A landscape with many valleys, sampled at points; each row gives a point and its height.
From any point a ball rolls to the lowest of the 2 points nearest to it. It stops when none of these is lower. Distance is the straight distance between rows; heights are no part of it.
k139: [ -3  -1  -8   0  -1  16  -8 -13   3 -10  11  -3  12   0   2  -7   3   7
  11   2   5   6   1  21   7   7 -12  12   5   4  -7   9   9  24]  (h 55.3)
k819: [  3  -6  -2  -3   8   0  17   5 -17  -3  14  -3  -6 -12 -10   6  11  -8
   6  -2   8  -9 -10 -19   1 -18 -11  -3   5   3 -13 -11   2   6]  (h 76.3)
k935: [ -5  15  -6 -11  12  -7   2  -3   4   2  10  -3  -5   7  13  -3   8  12
  15   1 -14  13   0   3  -6  -2  17   2   7 -11   7   2 -15  15]  (h 51.1)
k834: [ -9   8   7  -6  16 -12  -7  -1   3  -6   3  -4   1  -1  -5   3  16   0
  13  12  -1   3  -3   0   6  -3   2  -5  -2   5 -15  -8  -7  17]  (h 39.1)
k47: [ -5   7  -4  -3  16   5  24   0  -8  -1   2   6 -16 -18  -3   4   4  -2
   0   5  19   3 -12 -18   4 -11 -12 -15  11  -4  -8  -7   0   7]  (h 78.5)
k358: [  1   3   0  -2  20  27  -9  -1  24  -5  -5   2  -1  21   9   5   3   1
 -14  11   2  12   7   2   4  13   9 -15   9  -9  16  -9   1  22]  (h 62.1)
k270: [-25  25  10   1  -2  -2  -2  -8   8   3 -11  11  -4 -10  10  -2  -4   8
   7   6 -18   9  -1  -3  -1   5  11  -2  -4   4   3  -7 -18  -4]  (h 81.2)
k727: [-13   9   7  15 -10  -4  -7  -1 -14  10 -12  12   8  -3 -13  -1   2   4
  -5 -10  -5  -8  -8 -11   3   4   3   1 -15   7  -9   1   2 -23]  (h 59.7)
k658: [ -4  -6  11  -2   3 -17   5  11  -7   9  -5  -1   0   0  -4   2   4  -3
  -7  -1   0  -5  -2 -17  -8  -5   3  -6   7  -2  -2  -9 -13 -18]  (h 78.2)
k679: [ 21  -6  -8  -3 -11  -7   4   1  -8 -10   0  -5  -1 -12  -6   2 -19  -2
 -16  -6   6 -10  16   7  -6   5 -13  -1   9   0   8   8   9  -8]  (h 13.0)
k513: [-17 -19 -18  12  -1 -15   8   2  -9   8   0   5  11  -1 -11 -12   1   1
  14 -13   8  -3  -5  -8   8  -3  -5  11 -16  -6  -5  -2 -10  -7]  (h 75.0)
k194: [ -6 -16  -9  -1   4 -10  16  17   8  -7   1  -8 -20  -9   5  -3 -15  -4
   1   5  22   4  18   6  12   3   4 -12   7  -2  -3   2  -7   4]  (h 43.7)
k541: [-14   0   4   2   4 -16   1  -1   6  13   3  -3  -2  -7   7  -8   7  15
  12  -3   4  12  -7   8  -2   0  11   0   2 -15  -4  -1 -13  -6]  (h 45.4)
k761: [ -5  20   3  -3  -8  14  -4 -21   1  -8  -6   4   4 -10 -11  10  -1   7
  -9   2   5   2  -4  13   9   7 -12  -6   3   6  -5   7  21   8]  (h 58.7)
k401: [  3 -18 -11   1   2 -10  14  13  -8 -10  11 -10 -13 -19   1   6 -14 -10
   5   4  22   1   4  -4   9  -5  -8  -7   3   1  -2   4   0  12]  (h 38.5)
k838: [-10  13   4   9  15  -7   1   3 -12   7  -2   9   2  -2  -6   1  10   7
  11  -1 -20   8 -15 -18   1  -2  10   3 -15 -16   3 -12 -11   3]  (h 79.1)
k597: [  8 -16   1   2   9   3  12   5  11  -7  -3   0 -10   7   8   9  -5   5
 -11   4   8  -2   5  -1   0  -4   1  -5  -3  -9  11   4  14  -5]  (h 49.4)
k475: [  1 -17 -16   6   0  11  13   6   8 -12   3  -1   2   5  -2  -4 -15  -3
  -1  -1  11  -7   9  -5   4  -2  -3   0   0  -5   2  -1  -6   9]  (h 67.5)
k932: [ 21 -14  -5   1  -4  12 -22  10  -4 -11   8   2  11   5  -3   1  -1 -23
   6   3  -2 -13   1   5  -8   3  -7  10  -6  11  -6  -2  -1   3]  (h 42.6)
k740: [  1  -2   6   3  -3 -11  11  10   8  -1 -13  -1 -20  -7  -1  -1  -9  -2
 -16  -1   8   3  11   7  -3   2   4 -13  11  -6   6  -1  -4 -23]  (h 33.7)
k575: [  9  -5  14  -2 -12   4 -15   4   4   9  -6   5   7   7  -4   9  -2  -4
 -14  10  -6   1  -4   1  -2  -3  -1   4   0   5   7  -4   9  -7]  (h 64.3)
k290: [  5  -4   8   4   8 -13   7   7  -5   7   3   2 -11 -22 -10   6   4   0
  11   2  24   8 -12 -10   6 -11  -5 -12  -8  -4  -9   4   5   1]  (h 49.2)
k298: [-23   1  -9  -1  -4   7  -5  -8   3   0   7   2  12  11   3 -13   5  14
  16  -2 -19   1  -5  11  11  10  -5  11   0  -5  -5  -6   0  22]  (h 57.5)
k494: [ 11  19  18   3 -17   1  -9  -7  -9  -5  -8   6  -5  -8  -3  11  -9  -7
  -8   2  -4  -2   0  -3  -6   0   6  -3  -6  18   0  12   8 -14]  (h 32.1)
k420: [ -2   3   0 -12  -9  -6  -6   4  17   7   4  -5  -1  17  15  -2  -2 -10
   5  19 -14   4  11   2  11  -2  13   5  12  12   9  -3 -16   8]  (h 59.4)
k925: [-10   5 -10  -6  -2  -4  -6 -13   0   5  15  -6   6  12  14 -17  19  14
  26  -8 -14   2  -5  15   5   5  -7  12   0   4  -7  11   1  20]  (h 54.2)
k210: [  3 -16 -13 -13  -6 -13   7   8   0  -1  13 -14   2   8   7  -4   4   5
   6  -1   5  -6   4   3   2  -5   3   6   5  -1  -7   9  -1   3]  (h 53.1)
k279: [-19   0 -13  -6   8  -9   8  -6  14  -1   1  -3  -4   6   5  -4   3  20
  16  -1   4   6  -3   9  13   1  -2  -3  -1  -9  -3   2   1  16]  (h 37.0)
k9: [ 10   7   9  10 -14  17   5  -6 -17   4   2  11  10  -5 -20   5   7  -4
 -20 -18   4 -11 -11 -17  -4  -5  -4   1   3   4  -7   0  20 -11]  (h 70.0)
k530: [-21   6  11  -2   1 -16 -17  -8  -3  -1  -1  -5   6  -9  -4  -1   9   3
  18   9  -7   3  -2   8   7   4  -3   2  -7   8 -14  -3  -6   9]  (h 41.4)
k499: [  1   4   9   0  18 -13  -1   9  -7   6   2   2  -9   2  -3   3  15   3
  13   8  -1   6 -10 -18  -6  -6  14  -1 -12 -12   2  -6  -8   1]  (h 78.1)
k134: [ 11   7   9   2   0   9   3 -12   4 -13  -6   8  -4 -11 -12  10  -3   6
  -8   8  14   7   1   6   3   3  -9  -6   2  -1   1   5  31  10]  (h 55.5)
k739: [-14  -6   2   2  -8 -17 -19   3  -9   6   3  -3  10   1  -6  -9   3  -5
  16   8  -9  -7  -3   6   7   7  -3  11 -13  15 -12  -3  -8   2]  (h 44.1)
k686: [-15  10   0  -8   4   9   4 -12  24  -3 -18   1  -5  13   5   6  -4  10
 -11   8 -10   4   6  16   6   4   4  -6  10  -2   6  -6   7   7]  (h 21.2)
k302: [-11  -3 -10  12 -14   9  17  -5   4 -11 -12   0  -5  -9 -13   0 -15  -1
  -6  -6   2  -4  10   9   7   2  -5   1  -2   1  -1  -1   7 -11]  (h 43.0)
k552: [ 16   7  -5   8   2  -7  21   7 -17  10  -6  13  -1 -11 -19   2  -3  -7
 -13 -26  18  -6 -11 -20   1 -13  -8  -7  -5   0  -4   7  19 -15]  (h 41.8)
k878: [ -1  20   2 -14  10   4  -5 -19   2  -7  -3  -4   1 -12  -4   8   6  -7
  -1   9  -4  -1   4  14   0   2  -3  -6  18  15  -9   4  -4  15]  (h 85.0)
k40: [  4   6   5   1   0  14  14  -6 -10  -3   2   4  -2  -5 -13  11   8   4
 -21  -4   4  -8  -7 -19  -2  -8  -5  -3   7  -7  -2  -4  18  -5]  (h 67.4)
k293: [ -8 -23 -22   0  -3 -11  15   8 -13  10   7  -5   1  -8  -2  -9  -5  -8
  10 -13  21  -4 -12 -10  13  -6 -12   3 -12  -6  -3   3  -7   6]  (h 73.0)
k718: [ 13 -10 -10   0  -7  13 -21  -4  -3  -7  18  -1   6   8   7 -10   5 -16
  17   8  -6  -3   3  14   0   2   0  17  -8  12   1   1  -5  15]  (h 47.4)
k543: [  8  -3  19  -8  16 -14   0  13  -4   7   3  -1  -6   3   0  11  13  -4
  -2  12   3   0  -3 -11  -7  -5   8  -8   4  -5  -2  -3   2 -14]  (h 76.9)
k396: [  8  -1   2 -13   5  14 -15  -4   8  -7  15 -11  10  13   0   7  16  -6
  -1  14   2  -4  -4  11   1  -1  -6  -1  11  -6  -2 -12   5  23]  (h 43.9)
k233: [ -6   5  -5   6   4 -14 -11   4  -7   4   9  -2   0  -9   3 -11   1   0
  27  -8 -10   0  -6   5   0   5   9  11 -10  -2  -4  -3 -26   0]  (h 83.9)
k723: [  0   0  13   3 -10  25   8   1   7   1  -7   3  -3   7  -8  11  -4  -5
 -30   5  -4  -1   1  -8  -5   4  -2  -6  11  -2  10 -16  12  -6]  (h 17.0)
k409: [  2   7  -6  18  -2  -9  15   2 -12   3 -16  16   8 -11 -24  -4  -7 -11
 -14 -21  13 -10  -6 -13   6  -3  -5  -1  -4   6 -10  -1   8 -17]  (h 36.9)
k156: [  8  -8  -3 -10 -14  -7 -14   7   3   1   2  -9   5  10   6  -1  -8 -18
   5   9 -15  -6   5   7   2  -3   1  10   2  19   2   3 -13   3]  (h 62.2)
k507: [ 15   2  -2  -2  -2 -20 -11  -1 -14   5   8  -8  -8 -18   3  -5   5  -2
  11 -11   8  -8  -5  14 -12  -3  -1   7  -3   2 -11   8 -17 -16]  (h 42.5)
k468: [ -4   8   3 -11  15   3   6  -7  13  -6  -3  -3  -4   4   2  10   1   9
 -13  14   3   4   7   7   7   2  -1 -11  14  -1   6   1   8  12]  (h 29.6)
k508: [  4 -21   2   2  15   7   6   8   8   1  -7   3  -5  24  13  12  -2   4
 -19   0   0   3   6 -14  -5   0   8  -4  -6 -22  18   0  14  -7]  (h 45.3)
k20: [  2  -9  -8  -5 -11   8   2   0  18   4  -1   2   3  20  12  -5  -3  14
   2  -5  -9   2   3  15   1   0   1   6  -9 -10  16   1   9   2]  (h 56.8)
k336: [  6   0  13   6  -6   9  12  14   2   2 -13   5 -14   3 -11   6 -14  -8
 -31   5  -1  -3  12 -10  -1   1  -1 -11  13   9  15 -10  14 -12]  (h 26.3)
k21: [-19  11   4   2 -22  -7   6  -8   8   9 -14  -2  -6  -5  10  -9  -9   9
   4 -16 -12  -1   1  18  -3   2   0   1   7   0  -6   1  -1 -20]  (h 24.3)
k990: [-22   6  -1  11  -6  -1  20  -4   8   6 -16   2 -11  -7   5  -5  -6   7
  -3 -16  -1   1   2  10  -4  -1  12  -4  -2 -15   0  -5 -11 -23]  (h 30.7)
k7: [ -6   1  -8   6 -16  11  -8  -5   3  10  -2  10  17  16   2  -9  -7   1
   1  -3 -28  -1  -4   1  -4   5  -1  11  -6   0  14  -9 -12  -6]  (h 63.2)
k632: [ -1 -22 -22   1   2  -4  21   5   1   0   9  -5  -4   1   3  -7 -10  -3
   1 -12  17 -12  -1  -9  10  -7  -7  -3  -2 -11   5   4  -5   0]  (h 70.5)
k124: [ 18   0   1  -5  -6 -12 -10  -3 -12   1  -4  -2   6   0  -4   5   2   7
 -11  -8   4  -7  -5  -2 -12  -5  -6   2  -3   1   3  12   9 -19]  (h 26.5)
k677: [  6  14 -10 -18  18  17 -11 -10  23  -3   3  -2   5  24  10  -1   6  -3
  -7   7  -7   9   5  10   3   8  10  -9  15  -2  10   4  -9  27]  (h 58.4)
k244: [ 11   4  10  -1  16  29  -5   0   2   2   4   5   4   5   7  18  13   0
 -12   2   2  13  -8 -11 -13  -5  -4  -4   1 -17   2  -5  23   9]  (h 61.9)
k802: [  7   7   6  -3  -2  -5  12  -6 -10  -7   4  -9 -11 -24   0   5   4  -1
   4   6   7   1   2   4  -6  -8  -1  -7  12   4  -9   6  -3  -5]  (h 88.2)
k172: [-18   0   4  11 -15  -9  -8 -15 -26   8   7 -12  -4 -26   5 -20   0   0
  12 -14   2  -1   1  18   1   9 -12  11  -1  16 -23  17  -1  -7]  (h 34.8)
k447: [-13  14   6   2 -13 -10   6  -4  14   1  -8  -3  -5  -7  16  -9  -8   8
  14  -5  -5  11  10  22   4   1   0   1   8   8  -5   3  -1   3]  (h 16.9)
k514: [  4   1 -12   1   7  22 -16  -6  20  -6   0   0  14   6   2  -1   3   2
   5   6  11  13   0  15   5  12 -10  -3   1  -4   1   0   5  26]  (h 58.6)
k169: [ 17 -12   4   7   9  22   9  15  -2   3   0  11   3   6  -2   8  -5 -12
 -27 -15   6 -10   4 -20 -13  -7  -3 -11   9 -14  11  -9  23  -4]  (h 67.7)
k343: [  7  -8   1   8   7  -5  15  15   3   1 -15   6 -14   0  -8  -1 -11 -10
 -25  -4   8 -10  15  -9  -2   1  -1 -14   6   3   9  -8   2 -18]  (h 27.5)
k54: [ 12  -1  -5   2   5  -7  -1  10   0  -6   2   1  -7  -2   3  -4  -3  -8
  14   5   3   3   9  -6  -6  -2  11  -2  -6   0   1   0 -22  -2]  (h 85.9)
k82: [-16  21   2  -9   9 -15  -6  -7   8   8   5  -7   0  -5  14  -7  10  15
  21  -6 -15  12  -4  11  -3   1   8  -1   9  -7  -6  -4 -20   6]  (h 48.2)
k163: [ 16 -21 -10  -2   5  -2  10  16 -11  -1  12  -1  -1   1 -15   6   1 -11
  -4  -6  12 -19  -5 -24   1 -10 -11  -4   2  -1  -5  -2  10   6]  (h 73.7)
k234: [  9  -8 -16  -6   0  13 -12  -8  -3 -15  22  -8   2   2   5  -7   7  -9
  18   0   9   1   2  11   5   6  -2   8  -6   5  -8   9   3  28]  (h 51.4)
k332: [ 16  -5  12  -8  -2  16  -5   2  10   4   2   1   0  14  18  12  -3  -2
 -17   7  -5  12   7   1 -17   0   6   2   8  -8  21   6   8  -6]  (h 67.8)
k44: [  0  -6  13  -8 -15  -7  -7   3  24   9  -9  -4   4  17   7   2  -9   3
 -17  10  -7   4   9  10   5  -6   5   2  10   8  13   1   9  -3]  (h 62.8)
k414: [-14  14   6   9 -11 -13 -18  -2  -7  17   1   5   9 -13   3  -9  -7  -5
  13  -8 -19   1  -4   5  -2   7  10   8  -8   0  -2  -7 -25 -15]  (h 83.0)
k870: [ 15   2   1   0  10  -4   5   0 -13  -1 -14   5  -4  -1   3   6  -4   3
 -13  -8   4   1   1 -10 -14  -5   4  -5  -7  -1   8  12   1 -24]  (h 33.0)
k496: [-10   0  -6 -12  22  -1   5   6  12  -5   3  -1 -14  21   8   2   9   9
  -7  13   6   8  12 -16  10  10  15 -14   6  -9  15  -3  -3  13]  (h 51.2)
k676: [ -5 -12 -11   4  -2 -12   7   6 -14  -4  10 -17  -7 -24   4  -4 -13 -10
  10  -4  21   6   7   9   6  -1  -4  -3   3   0 -15  10  -6   6]  (h 33.4)
k143: [ 12   3 -12  10   0  10   2  -5 -23  -5  -3   6  12  -6 -15  -5  -5 -13
  -7 -17   3 -20  -6  -6  -9   0 -17  12  -5  15  -8   3   0 -14]  (h 74.7)
k919: [ 17   2  14  -8   5  18 -18  -9  10  -2   6   3   8  13  13  10   9  -6
  -1  11  -6   8  -2   8 -11  -2   6  10  -4  -2  11  -1   5   2]  (h 70.2)
k51: [-15  -6  -2   4  -5 -10   2   6   1  -6   0 -12  -2 -22   5  -4  -8  -5
  13  10  11  12  12  13   3   5   1  -1   8   7 -19   1 -10   7]  (h 28.4)
k397: [  6  -6   7  -2   9  27  -1   4  18  -5   2   5  -4  17  20   7  -2  -1
 -17  13  -5   4  10  -7  -8   3   7  -4  10  -3  21  -4  -1   4]  (h 65.2)
k734: [ 21  -6   2   3  11  16   1  13   0 -10  -1   9  -1   7  -5   4  -2 -13
  -2   3  -3  -9   2 -19 -13  -7   3  -6   0   6   4  -6  -1  -2]  (h 71.1)
k402: [ 17  -9  11 -12  13 -20   0  10  -6  -2   8  -9  -7  -2   1   8  15  -7
   7   7  19  -4   1  -4   1 -10   6  -4  -5  -3  -4   7   8   4]  (h 75.5)
k166: [-15  21   2   4  12  -4   0   3   3   1 -10   7  -2   0  -5   3   1   6
  13   8 -18  16   1 -11   4   6  13  -2  -6  -8  11 -14 -18   9]  (h 80.2)
k687: [-12  -9 -13  12 -15   5  11 -10  -4  -3  -4   1   2  -3  -2 -14  -9   9
   0 -16  -1  -8   1  15   4   3 -15  11  -6   1  -5   6   7  -8]  (h 48.0)
k573: [  4 -10 -14  -1  -1 -13   0  -2 -19   6  15  -7  -7  -7   4 -10   6   3
  13 -16   8  -8 -12   7  -9  -8 -16  11 -11  -1  -7  14  -8  -6]  (h 46.4)
k422: [ 24  -8  13  -6   7  -2 -15   2  -4  -5  11   0   0   5  -2   8  16  -5
   5   5   5  -8  -3   6  -3  -9   3   5 -14   7   2   1  11   7]  (h 73.8)
k988: [  6  17  19   0  -6  -5 -16  -6   4   2 -10   7   0  -4   3   4  -3  -9
   4  14 -13   4   0   1   0  -2  12   3 -10  15   6   5  -5 -11]  (h 27.2)
k746: [ 12  -9  -9   1 -18   8  -8   0 -11  -4   2  -3  13  -5  -5  -4 -17  -8
  -9  -7  -3 -11  10  13  -9   8 -15   9   8  10   0   4   4  -7]  (h 26.7)
k975: [ 16  -2  -3  -1   9  13  -8   9   4  -3   8   6   1  18   4   4  -2  -7
   2  10 -13  -2   8 -18  -8   2  13  -2  -8  -5  16  -9 -14   3]  (h 68.6)
k116: [  9   4   3  -8  -1 -19  -7   4   9   5  -1  -8  -1  11  15  -6   5   6
  16  -4  -7  16   4   8   1  -2  10   7  -6  -3  12  16  -5  -2]  (h 47.7)
k941: [ -3  -7  -3  -4  16  -8   8  16  19  -7   4  -5 -16   7   9   1   2   1
  -1  12  17   0  15  -7  13   6   8 -19   7  -2   8   0  -1   9]  (h 47.8)
k14: [-11  14  12  13 -12   0  -6  -7 -10  -5  -4   6   6 -13 -14   1   2   2
   4   1   4  -5  -9  -9   9   4  -4  -1 -10  13 -14   4  13  -4]  (h 57.6)
k226: [-28   4   5   8   3 -14 -10 -12 -16   3  11 -13   0 -19   3 -13   4   3
  20  -3   0   1  -2  16   9   7  -8   8  -5  16 -21   6   4   5]  (h 38.1)
k46: [ 10 -11   3  -1  14  -6   1  11   1   3 -10   6  -4  23   9   7  -3   3
  -7   0 -11  12   0 -16  -6   3  16  -2 -11 -13  18   3   1  -9]  (h 41.2)
k413: [  5  15   2  13 -10   4   4  -9 -27   4   4   7  10  -8 -20  -3  12 -10
 -12 -23   2 -19 -16 -17  -3  -4  -9   8  -7  12 -15   4   7 -14]  (h 72.3)
k962: [  8  -3  10  -4  -4 -18  -5   8  -2   5  -8  -8  -8 -11   4   0  -5  -2
   1  -5  11   3   4  12  -8   4   7  -4   5  -3  -5   8 -14 -19]  (h 38.7)
k100: [ -2   3 -19  -3   0  18  -5  -4  13  -9   2   8   6  15   4  -3  -2   9
   9   9  -6   9   4   3   5  11   4   0  -3  -4   8  -4  -7  25]  (h 61.8)
k269: [ -4  -4  -8  -2  -7  -3   2 -10 -11  -2  18 -11  -5  -7  12 -17   7   9
  21  -7  -2  -1  -4  14  -5  -3 -11  13   0   6 -11  15   0   6]  (h 50.5)
k647: [  6  -2   0   2  -3  18   1   6   3   3  -5   8  11  19   2  -2  -7  -8
  -7   1 -17  -4   1 -12 -10  -1   8   4  -4  -3  19  -6 -18  -7]  (h 66.2)
k165: [-10  18   8  -6   2  11 -11 -18  12 -10  -7   1   8  -5  -1   4  -6  -3
   2  14 -11   4   3  12   9   3  -3   2   9  20  -5  -2  -5  17]  (h 83.6)
k901: [ 35   0   8  -3  -3  -6 -14   1 -11   0   5  -1   3  -4 -13  11   2  -9
 -12  -5   4 -10  -1   0 -10  -2  -8  -1   0   4   5   9  22  -9]  (h 18.3)
k796: [  0  -8 -14  -2   2 -15  -5  14  -6   0  12  -7  -6   3   2 -14   1  -4
  19   0   2   3   5  -8   3   6  15   4  -7  -8  -3   0 -28   7]  (h 84.9)
k321: [ 16  -7  18   1   8  23  -6  12   1   2   2   7   3   5   7  14   5  -6
 -24   0   4   7   2 -14 -15   1  -3  -9   8 -15   7  -7  31  -4]  (h 64.6)
k443: [-14  10  -2   1  -1   6 -16  -8   4   7   3   2  13  11  -1  -3   2   9
  13   8 -26   2  -8   0   7   4   2  11  -4   0   8 -13  -9  10]  (h 60.3)
k272: [ 14   3   3  -8   7   8 -18 -13  -1  -8  13   3  -1   7   7   4  18   3
  11   5  -8   0  -7  10 -11  -6   6  11 -12   0   2  -3   3   7]  (h 72.0)
k902: [  5  15   0 -18  12  10  -4  -7  12  -2   7   0   1  19  16   5   7   6
   0  11 -15  10   5   3  -8   1  11   1  12  -3  12  -2 -11  13]  (h 54.7)
k307: [ -9   4  10   1   2  20   2  -7  20   0 -19   5 -12  13   0  10  -6  -1
 -27  14  -6   7   4   5   2   6   4  -8   8   3  13 -11  15  -8]  (h 9.3)
k256: [-16   9   5   5 -21  -9   0 -12 -10   8   0  -6  -1 -15   5 -11  -1  15
   3 -11  -5  -7   0  15  -1   2  -8   7   8   8 -11  13   1 -14]  (h 30.1)
k206: [ -8 -12  -9   7 -12  16   4  -8   9   1   2   5   4   5   2  -4  -3  15
   3  -3   3  -2  -3  19   2   3 -13   6  -3  -8   2   0  13   2]  (h 52.4)
k216: [-15  -8  -9   9  -2 -18   9   1 -10  13  -7   0  15  -5 -13 -14   0   0
  -5 -18   7 -12  -8  -4  -1  -6 -11   5  -7  -2 -10   3 -13 -15]  (h 76.5)
k248: [  0 -15  -2  -9  -4   1  -4   0   2  -4  16 -11   8  12  -2   4  13   5
   0   9   3  -6  -1   2   4  -2  -6   4   4  -4  -2  -4   8  11]  (h 48.7)
k851: [ -2   7  -8  12 -19 -16   9  -1 -22   3  -7   0   3 -22 -21  -4 -15 -11
 -15 -19  17  -8   1  -1   5   8  -6   1   5   2 -12   6   3 -20]  (h 31.3)
k881: [ -6  19   4  -5   4   7  10 -15 -11 -10   4  -4  -8 -19  -5   8   3   2
  -5   7   1  -3  -1  -4  -4  -1  -6  -7  17   6 -11  -9  -7   5]  (h 86.8)
k700: [-17   2  -3  12   3  -3   6  -4 -12  -7  -1  -2  -1 -24  -9   1  -1  -1
   9  -3   7   1  -8  -5   3  -2 -11   0  -8   4 -17  -1   0   0]  (h 54.9)
k252: [  5  15  12  -4  -5  30 -14  -7   7   0   1  -3  11  -8  -5  12   8  -7
 -14  12   2   6  -7  11  -3   6 -16  -2  19  -1  -8 -14  11  14]  (h 43.8)
k886: [ 11   2   2  -8   6 -13  -4   7   6   3   0  -7  -7  19  11   0   2   1
   6   6 -10  10  10  -8   0   2  26   4  -6  -8  25   9  -8   0]  (h 45.0)
k501: [ -4  -7 -18   0   4  11   9   0   7 -10   7   3   2  10  -1  -6  -2   9
  12   4  -2   2   4 -10   7   4   4  -1  -5  -9   8  -6  -7  10]  (h 64.7)
k105: [  6   4   7   1   8  -4  12   1   5  -5  -7   7 -15 -18 -14   9  -5   6
  -1   8  16   5  -2  -6   9  -4  -8 -11  -1   2  -1   0  23   7]  (h 52.5)
k399: [ 11 -19 -16   1 -10  14 -11   7   0  -3  11  -4  15   9  -1  -4  -5 -10
  -3  -7  -3 -12   2   5  -7   6 -10  11   1   1  -3  -2  -6   0]  (h 36.4)
k631: [13 -9 -5 -4  6  6  3 -1 11 -9  6  0 -5  2  5  8 -2  5  2  7 18  2  4  1
  9 -1 -1 -5 -8 -4 10 10 14 13]  (h 53.2)
k521: [-11 -16  -7   7  -8 -14 -11   3 -11   2   8  -6   8   5   0 -20   0   4
  20  -3  -3  -1   5   9  12   3  -3  17 -14  12 -11   8   1   1]  (h 46.8)
k121: [  5  -4   5   5   1 -10  17  12 -18  11  -3   4 -10 -20 -16   3   1  -2
  -2 -11  20  -2 -18 -20   6 -14  -9 -10  -7  -4  -7   0  10 -11]  (h 46.1)
k589: [ -3  -4   0  -6 -20  -4  -2   1  17  10  -7   0  -1  16  15  -7 -11   8
  -7  -3 -18   2   2  14  -3   0   6   7   3   4  15   2   8  -8]  (h 60.1)
k388: [-15  21  11   7 -12 -10 -10  -3   1  19 -10   9   1  -3   9  -3  -4  10
   5  -6 -18   9  -8   0  -4   7  14   3  -7  -4   5   1 -13 -21]  (h 82.2)
k824: [-20  23   8   4   1   5   1 -11   4  -4 -15   6   0 -13   1   2  -5   8
   3   4  -9   6   3   1   8   3   0  -8   2  14  -7  -1  -5   1]  (h 82.3)
k373: [  4   6   7   2   7  -5  -2   1  -5   0 -11   4  -2   6   9   7  -3   3
  -2   0 -14  15  -4 -11 -14   2  13   3 -10  -6  10   6  -5 -18]  (h 37.6)
k273: [ 17 -18  -1   1   9   2   3  16  -2   4  -6   7  13  13 -11   1  -2  -8
 -20 -10   9 -13   2 -25  -3  -9  -8  -6   4  -1  -2  -7  14  -2]  (h 70.9)
k390: [-11   6  -4  -7   7   0  -1 -18  19  -4 -13   0   4   9   2  -4   0  14
   1  -1  -6   2   0  25  12   3  -7  -3   4  -1   0   6  11  20]  (h 30.0)
k265: [-17  -7 -10   1   6 -10  15   1   3  11  -2  -4 -10   4   2  -2   5  18
   7  -1   6   5  -7  -5   6  -7   9  -3  -5 -21   6  -4  -8   0]  (h 42.0)
k868: [-13   0   2   6 -10 -12   3   9  15   3 -13  -5 -10 -14   7 -12 -14   1
  13  -5   3  11  11  18   1   4   9  -2   8  -4 -11  -1 -14   0]  (h 23.1)
k103: [ -4  -6  -2  -3  22  17  10   3   7  -4   3   8  -5  18   2   8  10   9
  -9  10   8   2  -2 -20   3   2   8  -8   1 -15   9 -11   8  13]  (h 54.8)
k600: [ -6   4  11   5 -13   5  -3  -4  -3   6 -10  10  12   8  -5   7  -3  -2
 -13   2 -11  -3  -8 -12   1   1   3   2  -7   3   2  -5   3 -20]  (h 62.0)
k937: [  8   5  12 -12  14  19  -5  -5  13  -4   0  -3   8   7   0  12  10  -3
 -21  17   3   1   0   6   1   3  -5 -12  21  -2   1  -9  11  22]  (h 37.1)
k536: [ -5   1   0   3  12  25   2  -2   7   3   0   8  11  11  -4   7   9   6
  -9   5   1   3 -15  -8  -4  -2  -2  -4   3 -14  -1 -18  10  16]  (h 58.5)
k439: [  7  12   1   9 -24   4   4  -5  -6  -8 -11   5  -3  -8  -9   2 -14  -1
 -15  -4  -1  -3   5   4   0   5  -3   0  -4  12   4   9   3 -22]  (h 37.2)
k542: [  9  -2  -7   7 -11 -17  11   6 -11  -6 -10  -7  -6 -23 -12   0 -20  -7
 -14 -10  14  -4  10   3  -4   5 -12  -5   4  -4  -5   3   3 -13]  (h 24.4)
k815: [  3   4  15  -7   5  -6 -12   2   0  -4   2  -3  -3  -2  -1   5  10 -13
  10  17  -8  -5  -3  -3   2  -4   9   0  -4  15  -5 -13 -10  10]  (h 35.2)
k371: [ 20  -5  -8   7   6   6   3   6 -12 -10   0   9   5  -5  -8   0  -6 -10
   0  -4   3 -13   0 -12 -16  -7  -4  -2 -10   8  -2   0  -9  -8]  (h 73.3)
k890: [-14   3   6   3  -1  10  11 -10  -7   4  -1   7   8   3 -10   7  10   8
  -5  -2  -9  -3 -14 -13  -5  -9   1   3  -1  -4  -5  -9   1 -11]  (h 64.4)
k115: [  5  -3  -4  -5  -8 -22 -13   3  -1  11   8  -1   3   8   9 -17   7   8
  20  -6 -11   1   1  12   3   1   2  10 -10   3   2  17  -7   0]  (h 49.8)
k338: [  7   5  19  -6  -2 -14 -15   8  -5   2  -6   3  -1  -4   0   4   4 -14
   3  10 -14  -6  -5  -3  -4  -7  12   5  -6  14  -7  -5  -9 -12]  (h 31.2)
k421: [ -1 -10  -6   1  -2 -17   7  12  -6   6  -8  -8   7  -2  -9  -2  -3  -8
  -9 -11   5 -13  -2  -4  -7  -5  -6   1   5   0  -8  -4 -18 -22]  (h 78.0)
k971: [  0  -4  -5 -19  -6  -7   1   7   9  -2  14 -15  -2  17  14  -4  10  -2
   8  10  -5  -4   9  -1   7   0  17   1   9  -1   1   4 -10  11]  (h 56.7)
k546: [-24  -6  -8  18 -10  -4  17 -11 -13   3  -2   1  -4 -22  -7 -15  -9   5
   7 -14  13   2  -4   4   9  -1 -15   5  -8   4 -10  11   4  -3]  (h 52.0)

Two balls start at each pair of points below. Name the first point that both come to, or write never.
k727, k421 => never
k589, k600 => k687
k134, k514 => k679
k420, k902 => k686

Where does a ball stop that starts at each point below?
k513 => k679
k321 => k447
k443 => k307
k143 => k988
k761 => k679
k575 => k988
